Each row is a point on a tangle of strands that fork and nearly touch. The rows are in no order.
Two points are linked if the straight distance between their rows is under 45.6.
Bam: [  3 -15   9  23  21   2 -28 -28  28  16 -15 -14  14   8  -4  -3 -54  -9
  -8  -6  10  -6  25  -4  17  -8  -2]
vupi: [-31   3  25  10  -2 -19 -20 -27  34  28   5  18   0  25 -49  15  -2  -3
  16   4  34  33 -11  -4   1   5 -13]
fir: [  6  30 -15 -10   1  -1  -8   2   9 -10  11   2  29 -25  10   3 -34   6
  14  28  15 -18  10   1   7  -4 -33]
Tuful: [  4   2   6  18  10  -6 -45 -28  26  19   7  16  37  15 -14 -11 -54  -4
  18  13  31  14  16 -20  -1 -20 -26]
mapun: [ -9   1   1  10  16   3 -15 -18  27  10 -13 -18  14 -21 -14   6 -43  -3
  -2   6  23 -18  20   8  14   8 -13]
dogov: [ 13  12 -10   4  11   5 -27 -13  18  -2   1   2  35 -15  16  -7 -56  -2
   8  19  15 -14  20  -6   8  -9 -23]
Kamub: [ -2 -10   7   3   2   1  -7  -7  -2   5  -6   3  -4   9  -4   7   7  -5
  -6  -2  -5   7  -3   5   4  -4   7]
dozoz: [-10  -8  16  15  11  -7 -17 -21  23  20  -4   3  -2  16 -23  10 -14  -8
  -1  -5  10  13   4   4   8   0   0]
roza: [-18  35   5  -7  -2 -12 -25  -9  34  11  19  18  33 -16 -32   3 -32   7
  30  29  49   7   3 -10  -2  -2 -49]
nin: [ 12  38 -13  -7  -5 -11 -21  -1  14  -9  16  21  41  -5  14  -7 -37  12
  27  33  20  -1   3 -14   0 -19 -41]
deda: [-13  24  -7 -21  -8  -3  12  12  -9  -5  11  -3  10 -40  -7  11   6  10
  12  24  13 -19  -3  13   7  16 -25]
zub: [-22  -6  26  27  16 -16 -32 -34  47  36  -5   4   7  26 -44   5 -38  -7
   8  -5  32  19  16  -8  10   2  -7]
mek: [ 24   3 -24 -21 -10  -6  10  30 -35 -22  10  18   1   3  38 -18  26   9
   3   7 -22  -3 -11   0 -14 -15   3]
Migut: [-29  -3   7 -20  -9 -20  11  19 -13   2   6  31 -16   9 -30   9  68  14
   7  -8   9  36 -34   5 -15  15  -3]
seseb: [-25 -12  28  20   4   8  36  -2  18  21  -4 -30 -54   0 -27  22  46 -10
 -33 -32  -9   7   8   7  11  41  52]
piz: [ -6  12   3   1  -3 -11 -31 -16  20  12  14  19  26   4 -19   2 -28   1
  22  20  30  14  -2 -10  -2 -11 -29]
konad: [ 13 -30   7  16   5  28  18   6 -18  -6 -14 -24 -31  18  16  -3  11 -16
 -32 -29 -30  -6   6   0   1  -3  44]
dizo: [  7  -6  -7 -13 -15  24  43  13 -20 -20 -13 -46 -14 -51  17  -9  -1   0
  -2  -4 -17 -51   3  10  -4  28   1]
voto: [ -1 -16   2  12  13  16   6 -14  14   1 -23 -34   2 -19   3  -1 -36  -9
 -16  -5  -2 -31  15  10   9   9   7]
lugul: [-29  -5  14  -3  -6  -2  34  17 -13   8   0  -2 -50   3 -32  18  71  -1
 -13 -31  -8  16  -8   2  -2  29  32]
visuz: [  5 -19   3   5   4  -6  -9  11  -7  -5   0  25 -15  44  -6  -1  48  -3
 -11 -28  -9  45 -27  -5 -13 -13  26]
Peg: [ 31  12 -24 -10  -8 -10 -11   7 -15 -19  12  22  23  14  43 -18  -8  12
  11  18 -12   4  -7  -6  -6 -26 -10]
pofi: [ 15 -25  -1   0  -5  21  28  24 -35 -14  -5 -14 -39  10  12 -10  37 -12
 -25 -35 -36  -2  -2  -4 -11   0  45]
boto: [ 16   3  -5   6  -5 -12 -37 -14  11   3  12  27  32  24   6 -11 -27   3
  22  18  15  24  -8 -16 -10 -27 -21]
mag: [-20 -11  23  20  10  -2   0 -18  26  24  -6 -11 -21  14 -26  19   6  -7
 -16 -16   1  11   9   8  13  14  24]
negu: [-28  -1  26  19  10 -16 -24 -30  39  32   0   8   2  23 -47  12 -18  -6
   9   0  31  23   5  -5   8   6 -12]
rubu: [-17 -10   6  -2  -1  -2  20  21 -17   3   0   7 -39  17 -22  11  66  -1
 -13 -34 -13  27 -17  -1  -6  13  33]
Duka: [ -4  -4  -3 -10  -9  19  42   8 -14 -13 -15 -45 -15 -51   3   2   1   2
  -4  -2  -8 -47   5  12  -1  29   1]
zimez: [ -9   5  -1 -12  -4   3  12   5 -11  -2   1 -14  -2 -34  -6  10   3   4
   1  13   5 -25   2  11   5  16 -10]
bedi: [ 13  35 -29 -28 -18   0  31  31 -32 -32   9   0  10 -29  43 -13   0  19
  13  29 -19 -36   2  -4  -3   1 -22]
bor: [ -8   3  12   7  -4 -18 -31 -19  21  18  12  29  22  21 -31   2 -16   4
  23  15  35  34 -17 -13  -8 -13 -27]
tufar: [ 16  23 -15  -4   5   2 -15  -7  13  -8   4   1  32 -17  23  -5 -47   2
  10  25  13 -16  13  -3   6 -11 -26]
Sen: [-31  -6  28  20   9 -14 -13 -26  41  32  -3   2 -12  22 -44  18   1  -6
   1 -11  23  22   5   3  14  17   4]
Nage: [ 13 -26   5   4   1  27  27  13 -26 -12 -12 -22 -38  10  15  -5  24 -16
 -30 -32 -35  -7   2  -2  -6  -1  46]
Savuk: [ -3 -10  -7 -17  -8  -5  14  31 -33  -8   4  16 -19   7  -2  -2  62   3
  -4 -20 -16  19 -18   2 -18   2  16]
gona: [ 15 -23  11  28  17   4 -39 -33  22  21 -10   5  17  37  -1  -8 -45 -11
  -2 -10   0  19  16 -11   6 -23   7]
Vap: [ 12 -24  14  29  15   0 -33 -27  21  20  -8   8   5  47  -2  -4 -26 -12
  -4 -13  -2  28   6  -9   4 -24  14]
Zin: [  1  -1   6  17  14  -3 -39 -25  25  15   0   7  28   5 -11  -3 -53  -8
  10   9  24   4  17 -11   6 -13 -21]
givi: [ 16 -12 -11  -8 -15  27  42  10 -21 -26 -11 -45 -14 -43  32 -19  -8  -4
  -6  -6 -26 -52   5   8  -9  19   3]
dekiz: [ -6  -9   8   5   7   2  -8 -14   8   9  -6  -4   2  -1  -9  11 -10  -6
  -5  -1   2  -1   4   9   8   3   3]
Zemi: [ 19  15 -26 -27 -13 -14   9  33 -33 -22  12  25   6   1  36 -15  31  19
  12  13 -17   2 -17  -3 -14 -12  -8]
zinu: [ -5 -13   4   3   3  12  13  -4  -1  -1 -14 -27  -7 -19   0   6 -12  -5
 -13  -4  -7 -23   7  12   7  13   7]
gane: [ 18  16 -22 -18 -10   8  27  17 -27 -23   2 -11   6 -31  38 -11  -8   8
   2  20 -16 -36   4   2  -3   1 -10]
tebud: [  3 -22  10  14   8  -3 -13  -2   7   3  -2  22 -17  55 -11   2  35  -5
 -15 -30  -7  50 -24  -3 -10 -14  27]
Firaz: [ 10 -19   6  28  25   7 -37 -32  26  18 -14  -4  18  16   1  -7 -60 -12
  -4  -7   9   2  26 -10  13 -15  -2]
meki: [-14  -6  -6 -22  -8 -17  15  31 -27  -4   8  28 -18   8 -15  -1  72   9
   2 -19  -4  30 -33   2 -21   9   5]
bibi: [-27  -6  26  17   8 -10  -3 -20  28  26  -5  -2 -17  17 -34  22  12  -5
  -7 -12  11  18   4   6  11  14  14]
togol: [  6  42 -27 -28 -14  -1  33  27 -27 -28  10  -2  15 -39  27  -6  -4  23
  15  30  -7 -34   4  -2   1   8 -31]
pil: [-14  -6  12  18  20  -2 -22 -27  31  19 -14 -12   8  -1 -22   8 -41  -7
  -4  -4  21  -4  20   3  17   5  -6]
gumam: [-17  -2  18   9  -3 -19 -26 -22  27  19   7  26  12  28 -38   6  -9   2
  20  10  30  38 -16  -9  -8 -10 -18]
kis: [ -7 -16   0  12  11  17  12 -12  19   0 -27 -41   3 -36  -2   0 -38  -3
 -12 -10   7 -42  18  11  11  17   7]
ziman: [ 28  -4 -20 -18 -14  13  27  25 -42 -26   2  -8  -9 -15  49 -23  13   0
  -7   0 -34 -28   1  -1 -11  -3   9]
nop: [ 14 -16  -7 -11  -7  10  17  21 -36 -12  -1  -2 -14  -1  22 -10  26  -3
  -8  -9 -26  -9  -2   3  -8  -5  18]
ves: [ 11  -4  -6  -7  -6  -8 -17   2 -10  -7   8  23   9  17  11  -5  13   3
   6   7  -4  21 -18   0  -9 -18  -3]
kovu: [  3 -19  14  23  10  -2 -25 -21  16  15  -4  10  -2  41  -8   1  -7  -8
  -5 -13  -3  30  -1  -4   3 -17  16]
pomu: [-18  -7  14   1   1   3  16   2  -6   7  -6 -10 -24   0 -15  15  28  -6
 -15 -15  -9   0  -1  11   7  12  19]
Fug: [ 21  37 -22 -12  -5  -6 -10   3   0 -19  11  18  34  -5  36 -13 -32  13
  20  32   3  -7   1 -10   2 -22 -32]
zilut: [-18  33   1  -9  -2  -9 -18  -8  27   9  15   9  31 -23 -28   7 -27   7
  24  24  42  -3   4   0   2   5 -43]
Kegu: [ 10 -11  -9  -9  -4  -9  -9  13 -20  -8   5  25  -3  20  10  -6  34   4
  -1  -7 -12  25 -24   1 -13 -12   7]
godot: [ 21   5 -15 -11  -7  -6  -9   9 -18 -12   9  19  14   7  29 -11   5   5
   6  12 -12   7 -10   0  -7 -16  -3]
Puvo: [ 31  -2 -21 -22 -14   5  23  34 -42 -25   6   2  -7  -7  46 -23  25   5
  -1   0 -32 -15  -4  -3 -13 -11  10]
vosop: [ 19 -19  -9 -14  -7  14  20  31 -42 -16  -1   0 -27   5  19 -12  45  -7
 -17 -27 -32  -1  -9  -5 -18  -4  32]
nolet: [ -5  34 -17 -23  -8  -3   9  14  -8 -14  13   2  20 -35   9   5  -3  16
  16  31   8 -22   0   4   3   7 -32]
dalut: [ -4 -17   5   3   4  -1   6  17 -11  -3   1  12 -32  35 -14   5  58  -2
 -19 -35 -17  37 -22  -6 -11   1  39]
govo: [  0 -20  17  18   4  -9 -20 -10  15  11  -1  20 -10  55 -15   2  26  -3
  -9 -22  -1  50 -23  -7  -9 -16  20]
rik: [-14  -5   1  -3  -4  17  35   1   2  -5 -22 -49  -9 -52 -13  10  -9   2
  -6  -7   5 -48   7  14   5  30   1]
Gefu: [  8 -29  15  21   7  23  13  -5  -4   4 -13 -21 -24  20   9   0   3 -17
 -30 -26 -26  -4   9   5   6  -2  40]
Bigu: [ 13  27 -23 -20 -10  -8   3  16 -18 -20  14  13  17 -11  32  -8  -3  15
  12  26  -8 -10  -4   0  -2 -11 -20]
Gopot: [ 22  21 -20  -8  -7 -12 -20   0   0 -15  13  24  30   9  25 -11 -20   8
  17  28   3   9  -5  -9  -4 -23 -22]
soruk: [-13  -5  18  24  19  -9 -33 -29  39  27  -8  -3  12  14 -30   6 -42  -8
   4  -5  22   8  20  -4  14  -1  -9]
Nizip: [  8  -4  -7 -12  -8   7  14  12 -26 -11   2  -5  -5 -12  20  -6  13   1
  -3   4 -17 -13  -1   6  -3  -1   4]
fer: [ 24 -10 -13 -13 -14  23  36  18 -35 -24  -3 -29 -12 -29  40 -21   2  -5
  -9  -2 -31 -38   5   4  -7   9   6]
zag: [-18  -9  22  14   6   2  10  -8  10  15  -4  -9 -29  13 -21  19  29  -6
 -18 -21  -8   8   2   7  10  12  30]
Bakis: [  5 -10  -9 -15  -7  -4   5  22 -29  -9   3  17  -8  10   9  -5  42   2
  -2 -11 -14  16 -19   3 -15  -8  14]
bolo: [ -7  29  -6  -7   4  -3 -14  -5  22   3   9   2  31 -30  -7   7 -33   4
  20  27  33 -14  13   4   7   2 -39]
ruvuz: [-30  -7  24  12  -1   5  41   3   6  15  -3 -26 -55  -6 -36  23  59  -7
 -23 -31  -7   3   6   4   5  45  44]
Revut: [ -3 -17  17  18   5  -6 -24 -16  17  14  -4  15  -6  45 -15   4   9  -7
  -4 -16   1  38 -10  -3   0 -15  15]
ved: [  2 -23  13  17   9  12   5  -2  -3   6  -8  -8 -25  28   0   6  18 -11
 -25 -27 -21  12   1   3   4  -5  39]
mip: [  0  49 -24 -27 -11  -6  21  26 -15 -24  13   4  21 -35  18   1  -7  23
  22  36   3 -27  -1  -2   4   1 -36]
pelet: [ -8 -12   8  -1  -1   4   9   0 -10   3  -5  -4 -16   0  -8   7  20  -4
 -11  -9 -11  -2  -4   8   3   4  13]
ragon: [ -6  -3   2  -5  -1  10  17  -1  -9  -1  -9 -22  -5 -27  -4   8   0  -4
  -9   4  -3 -27   4  13   5  14  -2]
nep: [ 12  26 -27 -25 -13 -15  11  29 -27 -24  16  21  12  -7  32 -11  17  22
  18  23 -12  -6 -11  -4  -6 -11 -19]
Pof: [ 22   4 -12   0  -4  -8 -25  -9   0  -3  10  20  23  15  23 -12 -21   1
  14  15   2  15  -6  -8  -5 -25 -12]
tum: [ 20  30 -22 -17  -7  -1   2  11 -11 -20  10   8  23 -14  38  -8 -17  11
   9  32  -5 -18   2  -4   1 -13 -22]
setu: [  1   7  -2   6  13   0 -24 -18  21   8  -2  -3  26 -13  -4   0 -48  -4
   8  14  22 -10  17   0  11  -3 -21]
gif: [-17 -10   3   9   4  15  23  -9  15   0 -28 -46  -6 -41 -13   7 -25  -4
 -12  -6   9 -45  13  14   8  27   3]
did: [-38   0  21   3  -5  -4  41  12  -2  17   1  -9 -53  -6 -41  28  73  -2
 -12 -28  -3  10  -4   4   2  44  36]
niz: [  5  22  -8  -3  -2  -8 -25  -9  14  -1  14  17  31  -3   2  -4 -32   3
  20  28  20   5   4  -8   0 -16 -32]
muzuz: [ 13   6 -11 -13  -8   7  14   9 -22 -14   2 -11   5 -24  25  -7  -4   3
   0  13 -15 -25   3   7   2   3  -3]

Follow the links from the first point to the second, and from the first to the third. Name the last point that the two ways share.
Tuful; pil; zilut: setu
ves; boto; piz: Gopot
nin; boto; godot: Gopot
Peg; gumam; mek: Fug
Firaz; fir; vupi: pil
pil; piz; mag: negu

A fork is a point with three links, a tip a point with one. Leave the first point through the second and follow the links. Name the first fork or tip that comes.
ves; Kegu: Migut
lugul; did: seseb
fir; tufar: setu
pomu; pelet: dozoz

A fork is a point with three links. Follow the links from the first point to the second and name the forks in between, in order.
mag; Bam: negu > pil
bor; tum: Fug
roza; mapun: setu
soruk; bor: negu
Pof; ves: Gopot
Peg; piz: Gopot > Fug
Firaz; Sen: pil > negu
Vap; setu: pil

Name the points in between on the shortest way along the links from the first point to the second, in order.
bedi; vosop: gane > muzuz > Nizip > nop
voto; mip: zinu > ragon > zimez > deda > nolet
tebud; gona: govo > Revut > kovu > Vap
seseb; lugul: ruvuz > did
Bigu; ves: tum > Fug > Gopot > Peg > godot
dizo; voto: Duka > rik > gif > kis
